Points on a hilly landscape, in no order, each with its height.
From any point a ball rolls to the lowest of the 2 points nearest to it. It stops when none of these is lower. Distance is the straight distance between rows; heights are no part of it.
K_239: [-11 -60  32  -3  18  40   8  -8  22  42 -35  -5  -5 -29  21 -31 -51  34
  -5  24  38  -8  57  27  17  39]  height 402
K_886: [  1  16 -29  17   3 -49 -26  16  21  -4  14  48  32  35  -9  35  34 -30
 -15 -20 -35  17 -24 -56  34 -20]  height 816
K_943: [ 23   5   9  30 -20 -35  10   7 -28   9 -43 -24  11 -27  37  11 -28  10
  -2 -15   4 -21  33  14   9 -16]  height 766
K_336: [ -6  51  19   6 -20  29   0 -17  23  66 -63 -19 -26  18  41   3  -6 -14
  -3  17  21   5 -24 -13  37  26]  height 600
K_464: [ 24 -12 -19 -19  -3 -23   3   4 -39  -7  22  -1   6 -52  26   1 -31   7
  -2 -25  43 -36  10  -7 -47   4]  height 364
K_531: [-16   9  19   7  -4   4  15 -12  32  64 -44 -20 -14  -5  32 -19   3  12
 -10  18  37   8  -2  17  42  23]  height 561
K_929: [ -7 -41  -9 -15  -2   1 -18   0   6 -41  38 -28  17  28 -47 -17   6 -17
 -19 -24  -8  13 -34 -33 -34 -10]  height 422
K_632: [ -2  49  33   2 -40  40  33 -31   4  49 -72 -22 -28  18  50   7 -12  16
  34  28   3  32 -20 -33   5  15]  height 641
K_542: [  6  43  29  10 -26 -18   1 -36  -6  27 -23  26  28  -7  48  50  -5  12
  39   7 -22 -14 -25 -36   1  22]  height 464
K_404: [ -7  42  14 -17   1   7 -24   1   0 -45  29  34   0  -6  10  37  28  12
  46  -2 -44 -53 -18   3 -11  20]  height 345
K_592: [ -2   0   6 -13 -14  33  20 -16  33  30 -12  -8   7 -10  28   6 -15   7
   6  -5  47 -10 -11   4  38  46]  height 517
K_48: [ 24  71 -32  81   4 -18 -30  49   6  31 -15  29   8  53 -23   6  11 -42
 -52 -14 -17  33  13 -13   1 -58]  height 349
K_819: [  2  17  -4  19  -2 -36 -23   6   8 -14  25  22  43   9  17  26   6 -11
 -11 -26 -12 -13 -20 -50  -6 -16]  height 841
K_799: [  1  -8 -36  13   5   2 -31  -3  25 -16   3  -4  33  82 -32   8  18 -58
 -25   0 -43  55 -40 -35  15 -45]  height 485
K_706: [  9  -1  35  -3  10  14 -24   6  16  -2  12   9   0 -40   2  17  -9  64
  -5 -16  27 -23  32  -8   1  26]  height 849
K_991: [-26  25   0 -41 -11   7   6  13  15 -39  14  48   4  38 -10  63   9 -18
  23 -34 -54  -5 -47 -49  32  34]  height 639
K_813: [-27 -11 -49 -62  24  -9 -47  -1 -29 -10  24   0  20  31  -9 -14  11 -25
  -6  33  32 -50 -52  -7 -26  13]  height 894
K_405: [  6  63  32 -11  -5  39  22 -24  -6   5 -15  18 -14 -11  34  47  23  22
  56  -6 -10 -25 -32 -48   2  64]  height 196
K_59: [-15   5 -26  -1   9 -11   9 -11  -9  -5  34  26  -1  28 -34  -2  77 -60
  10  27 -48  26 -24  14  38 -33]  height 347
K_185: [ 14 -33 -23 -20  14 -10  -1  15 -26  -9  60 -10  -2 -30 -33 -37 -22  33
 -25   0  31 -21  28  17 -50 -20]  height 870
K_21: [-21  32   0 -30  -2   7  -1   2   5 -32  10  49  32  16  18  63  -4 -28
  26   2 -43 -32 -66 -70   7  45]  height 585
K_154: [ -1   9  37   2  -3 -13  -7 -44  -4  11 -22   3  -5 -24  22 -22  28  32
  53  45   4 -25   6  53   1  -2]  height 423
K_869: [  4  35   4   0  -7  -5  -4  -3  -6  -1 -12  61  43 -10  35  43 -13 -15
  33   7 -44 -33 -55 -52 -18  27]  height 529
K_300: [ -2 -15  16 -11 -22  -2   4 -19  -5  -1 -21 -12   1 -48  33 -38 -12   8
  42  32 -11 -38  20  63 -15  13]  height 462
K_511: [ -5 -14  53  27  16   8 -10 -22 -10  31 -49  -4 -31 -47 -11 -31   8  41
  -7  27 -15  24  46  32   6 -18]  height 610
K_325: [  2 -26 -12  48  13  44  34  28  14  56  -2   5  -2   0 -42 -41 -38 -13
 -27  39  15  52  70  37   0 -21]  height 150
K_109: [ -3  -6 -29  -4   3 -39 -35  -9  -2 -10  39  32  31  18  17  20   6 -12
 -20   8  29 -25 -29 -33   3  16]  height 860
K_479: [ 11 -24 -18 -30  24   2 -22 -16 -22 -30  65 -18   0  13 -54 -37  -2  19
 -14   7  19 -17 -10   6 -75 -29]  height 880
K_16: [-12  35  11 -29  11   3 -35 -28 -27 -18   6  17  17  -9  55  33  21   5
  50  33 -13 -59 -36  14 -14  32]  height 222
K_667: [  8   8  28   6 -40  18  48   5 -14  43 -82 -45 -37 -17  56   0 -37  14
  21  18  11  30 -12  -6   7  11]  height 675
K_71: [ -9 -33 -19 -45  44   7 -29 -19 -36 -30  52 -27 -20  52 -68 -20  -3 -12
 -28 -22   1 -27 -47 -19 -69 -18]  height 893
K_761: [  3 -28   6 -11   1  15  19 -25  16  24 -10 -21 -13  -6  29 -56 -16  17
  31  38  31 -24  27  56   1  24]  height 451
K_597: [ 16 -20  31 -14 -35  -9  41 -28 -31  19 -31 -40 -24 -53  65   1 -26  10
  36   3  18  -6  -1  22  -8  10]  height 470
K_68: [ 12  33  56   7 -10  26   8 -60 -16   2 -23  -7 -24 -32  45  16   4  20
  55   1  11 -19 -40 -35  -4  48]  height 326
K_256: [-24 -10 -14 -42  29 -23   6  -7 -10 -56  35  20 -19  41 -25  30  40  -3
  10 -36 -41  26 -12 -20  44 -11]  height 747
K_127: [  2 -32   9 -19  -5  12  16  28  -8 -43  21  -7 -17 -65 -13  -7 -23 -11
  -1 -40  24 -15   0 -22 -26  41]  height 469
K_2: [ 10  50 -52  74   2 -14 -12  16   6  17   8   9  -5  47 -38   4  18 -53
 -61  -4 -14  63 -16 -27   0 -65]  height 441
K_583: [-32 -20 -47 -64  14  45 -51  19  11 -18  44  -5  14  32 -30 -29 -13  15
  -2   0  24 -43 -21  37 -34  17]  height 287
K_505: [  6  54 -28  71   4 -15 -27  29  16  29  -1  22  13  51 -17  30  23 -12
 -22 -32   3  26  16 -27  33 -36]  height 217
K_854: [ 23  24  32  51 -29  -8  11  19   7   2   0   3  12 -21  -3  13  -1  22
 -18 -26 -17  14  42   3  -7 -52]  height 803
K_517: [ 17 -29  -3   5 -12 -21  28   8  -9 -21  13 -10  -3 -65   4 -11 -28  10
  -9 -22  16  -9  19 -14  -8   6]  height 424
K_748: [ 31   1  10  20 -24 -32  18  45 -25  -1  -9 -30  18 -20  14  22 -30  18
  -7  -8 -23  11  53  25  -8 -31]  height 784
K_240: [ 26 -29  15 -22 -22 -10  43  10 -21 -10 -33 -33 -27 -67  35  14 -40  27
  27  -5 -19  -2  34  14 -23   9]  height 524
K_600: [-17 -16  -6 -33 -17  25  12  27  24 -35 -18   1   8 -15 -31  -3   3 -35
  -4 -41  -3   1 -50 -18   8   7]  height 626
K_186: [  3  20  32  45 -14 -32  14  17  -9  46 -72 -36 -18  -5  38  -3 -23  -4
 -20   0   8   1  46  14  20 -19]  height 746
K_440: [ 13 -13  40  19   3  -7  -4  -8  -7  -4  -8  -6  -9 -66 -21 -29  10  20
  14  10 -39  10  31  40 -13 -30]  height 586
K_117: [  4  13  41  14   3   4  -2 -20  16  56 -35 -18 -40 -14  -2  -9  40  18
   4  11 -29   3  32  34  25 -17]  height 605
K_507: [-16  31   5  19   9 -35  -4 -21  -3  40 -25  17   3  30  26  14  59 -45
  11  27 -17 -16   2  27  47  -5]  height 520
K_272: [ -5  19 -51  46  27 -43  -8   3   5  10   8  27   1  73 -18  -4  29 -50
 -43  20 -18  43   3 -30  33 -36]  height 499
K_417: [ 12 -43   3  18  23  36  16  24  27  30 -14  -2  12 -34 -44 -25 -49  13
 -24  17  16  40  57  39   8   2]  height 261
K_418: [  5 -32 -29  28 -17  17  10  18   7 -17   1 -13   0  20 -68 -17   3 -21
 -42 -33 -23  67 -29 -18 -14 -53]  height 525
K_865: [  5  39  21  26  -6 -25 -12  -7  11  54 -22   5 -31   6  -1  -3  55 -26
  -8  11 -12  -2  26  20  46 -19]  height 568
K_615: [-14  -4 -47  50   8 -20 -22   2  13 -28  21  -3  45  74 -11 -20 -10 -51
 -33  -3   2  56 -15 -13  -1 -39]  height 391
K_863: [  2  47 -35  38  21 -41 -20  15   0  18   8  22  -6  79 -10  40  55 -27
 -38  -4 -28  33   9 -16  57 -41]  height 400
K_319: [  9 -12   3 -10  25   3 -26  -2  -3 -10  44  -5   0 -32 -25 -34  -9  44
 -15  -4  33 -30  38   9 -19  22]  height 861
K_798: [ 27 -15  48   8 -21  -5   9   8 -29 -10 -36 -21 -26 -65   0  -5 -13  29
  18 -19 -47  -8  40  28 -15   1]  height 560
K_975: [ -5   2  15 -26   2  45  21  -1   8 -27  12  13 -17 -47   0   4 -15  20
   0 -35  24 -23 -23 -12   7  57]  height 417
K_396: [ -4 -11 -19 -50  18  17 -17 -17   7 -23  45   4  -7   2 -11 -11  39  33
  30  24  21 -47  17  49  10  18]  height 299
K_926: [  3 -25  16  -9 -34   1  38   5  -7  34 -73 -55 -51 -10  66  -9 -69  29
   8  17  29  38  27  14  -4  14]  height 699
K_307: [-15  -8 -33 -75  36   5 -32   0 -22 -30  28 -17 -14  19 -47 -21  12  -6
 -23  -7  20 -41 -49 -18 -49  12]  height 906
K_344: [-10  -4 -44 -80  28  24 -29  16  -4 -18  69   5 -15  22 -33 -26  16  37
   1  17  27 -52   5  34 -24  14]  height 205
K_649: [ -1   9 -28   1  11 -35   4  -5  27 -17  22  31 -12  37 -29  23  62  -6
  -5 -16 -39  36 -22 -40  40 -25]  height 786
K_347: [ -9 -45   8  26  21  -3  25   6  -4  30 -11 -26  -5   5  24 -69 -42  26
   5  26  32 -24  68  50  -8  -5]  height 410
K_994: [ 19 -25  11  48  42  14  35 -10   1  56  -6  -3  -7  12 -35 -57 -37  10
 -21  31   9  30  97  25 -11 -23]  height 272
K_332: [-16   9 -27 -52  14 -12 -39   8   1 -16  30  16  26   2   7  17  -3 -12
  -6 -11  24 -51 -44 -28 -17   9]  height 877
K_254: [ -5  37  23 -10 -17  13  -3 -49 -12  10  -8  14   5  19  70  45  19  15
  57  39  -8 -14 -27   9  13  34]  height 363
K_66: [ 17  -1 -24  32 -32 -16  17  38  -1 -18 -12  -2  18  -4 -36   9  -6 -34
 -15 -52 -17  42  -1 -13 -20 -52]  height 565
K_352: [  5 -32 -39 -10 -11 -38 -20  22 -32 -32  25 -19  43  18  -2   0 -37 -36
 -30 -24  28  -1 -28 -21 -40 -32]  height 122
K_817: [ 10 -19 -30 -17 -15 -47   7  28 -41 -19  17 -14  27 -38  27  13 -39 -23
  -6 -15  10 -17 -19 -10 -42 -10]  height 277
K_769: [ -2 -70  11  21  39  11  25  -7  -6  37 -27 -26 -15 -15  -4 -57 -61  34
  -8  21  25  19 106  33 -16  -1]  height 362
K_999: [-11  -2  20   1  11   6 -13 -27  12  -8  24 -12   9  -4  -2 -18  27  39
  19  27  -3 -17  19  62   5   6]  height 370
K_624: [-14 -25 -26 -24   4  17 -27  34  17 -35  29 -12   8  15 -36 -10 -11  -3
  -7 -17  17 -18 -29   9 -27 -16]  height 359
K_131: [ -7 -24  35 -33   5  60  10 -21  41  34 -41  -8 -18 -16  32  -3 -26  47
   4  15  43   7  14  17  41  55]  height 463
K_216: [ 25  22  19  48   2 -29   0  -5  15   4  12  12   3 -11  -5   6  18  40
 -18 -19  15  10  32 -14  16 -15]  height 819
K_292: [  7 -25 -16   9  -5   4 -18   2  29 -35  21  -7  16  57 -53 -13  16 -40
 -13 -35 -27  47 -47 -19 -17 -25]  height 477
K_364: [ -4   9 -24  31   3   8  27 -21  -4  18  33   8  -4  40 -40 -23  54 -31
  -5  62 -39  38 -10  36  18 -40]  height 201
K_331: [  2 -54  10  -5   7  36  13  17   7  -3 -16 -16   0 -52 -11 -15 -55  36
 -13  -2  11  14  64  21  -6  23]  height 338
K_922: [ -7  17  16 -45  14  -8 -18 -14  -8 -55  40  26 -18   4 -13  25  47  25
  39  17   0 -41  -9  33   2  17]  height 381
K_758: [-15  21 -30   3  19 -24   2  12 -10  34  -8  38   3  25   1  10  74 -71
   0  34 -44  10 -15  16  57 -22]  height 447
K_455: [  5 -21 -31  29  -1 -26   4   5 -18 -25  29 -30  37  51  -6 -18 -36 -39
 -39   3  13  43 -25 -19 -48 -50]  height 285
K_878: [ -3  41  24 -22 -10  58  27  -8   3 -26  12  14  -9 -31  17  41   7   3
  26 -19  22 -21 -31 -30  14  79]  height 336
K_949: [  4 -12  39  14  -9   1  14  -9  -2  23 -63 -41 -32 -21  30 -14 -51  30
   4  18  13   7  54  22   9  -2]  height 723
K_530: [  7  -6   3  17   9  -5 -21  27  31 -11  27  24  15  -2 -16  19  10  57
 -23 -44  26   8  17 -11   9  17]  height 835
K_438: [ 23  19  34   3 -30  27  40 -30 -34   6 -37  -5 -29 -52  55   4 -11  10
  47  15   9  -7 -22  -5 -16  42]  height 405
K_562: [-33 -22  -7 -40   0   1  -4   8  21 -60  35   6   3  37  -8  28  33 -36
  -1 -15 -27  17 -43 -14  21   9]  height 703
K_73: [-17 -26  -5   7 -30   1  13  43   0 -42  -3   3  24 -33 -22  -8 -11 -40
 -15 -40  -1  16 -12   0 -22 -21]  height 597
K_11: [-31  10  -7 -31 -21  15  12  10  35 -30  -8  27   3  13 -25  31  14 -31
 -12 -38 -13  14 -44 -38  32  32]  height 659

Call two points neighbours if one is among the 2 nearest of the other. Go from one point of each pair to the other, from neighbour to neighbour, staying as low as possible. Name the highest point that can't be avoided.
K_405, K_325 | K_799
K_344, K_364 | K_511
K_352, K_405 | K_127
K_344, K_325 | K_300
K_16, K_344 | K_922

Write out the way that a ball takes from each point below.
K_117 | K_865 > K_507 > K_758 > K_59 > K_364
K_706 | K_530 > K_216 > K_854 > K_748 > K_943 > K_186 > K_949 > K_926 > K_667 > K_632 > K_336 > K_531 > K_592 > K_131 > K_239 > K_331 > K_417 > K_325
K_511 | K_440 > K_798 > K_240 > K_597 > K_438 > K_68 > K_405
K_813 | K_332 > K_109 > K_819 > K_886 > K_649 > K_256 > K_562 > K_11 > K_600 > K_73 > K_66 > K_418 > K_292 > K_929 > K_624 > K_583 > K_344
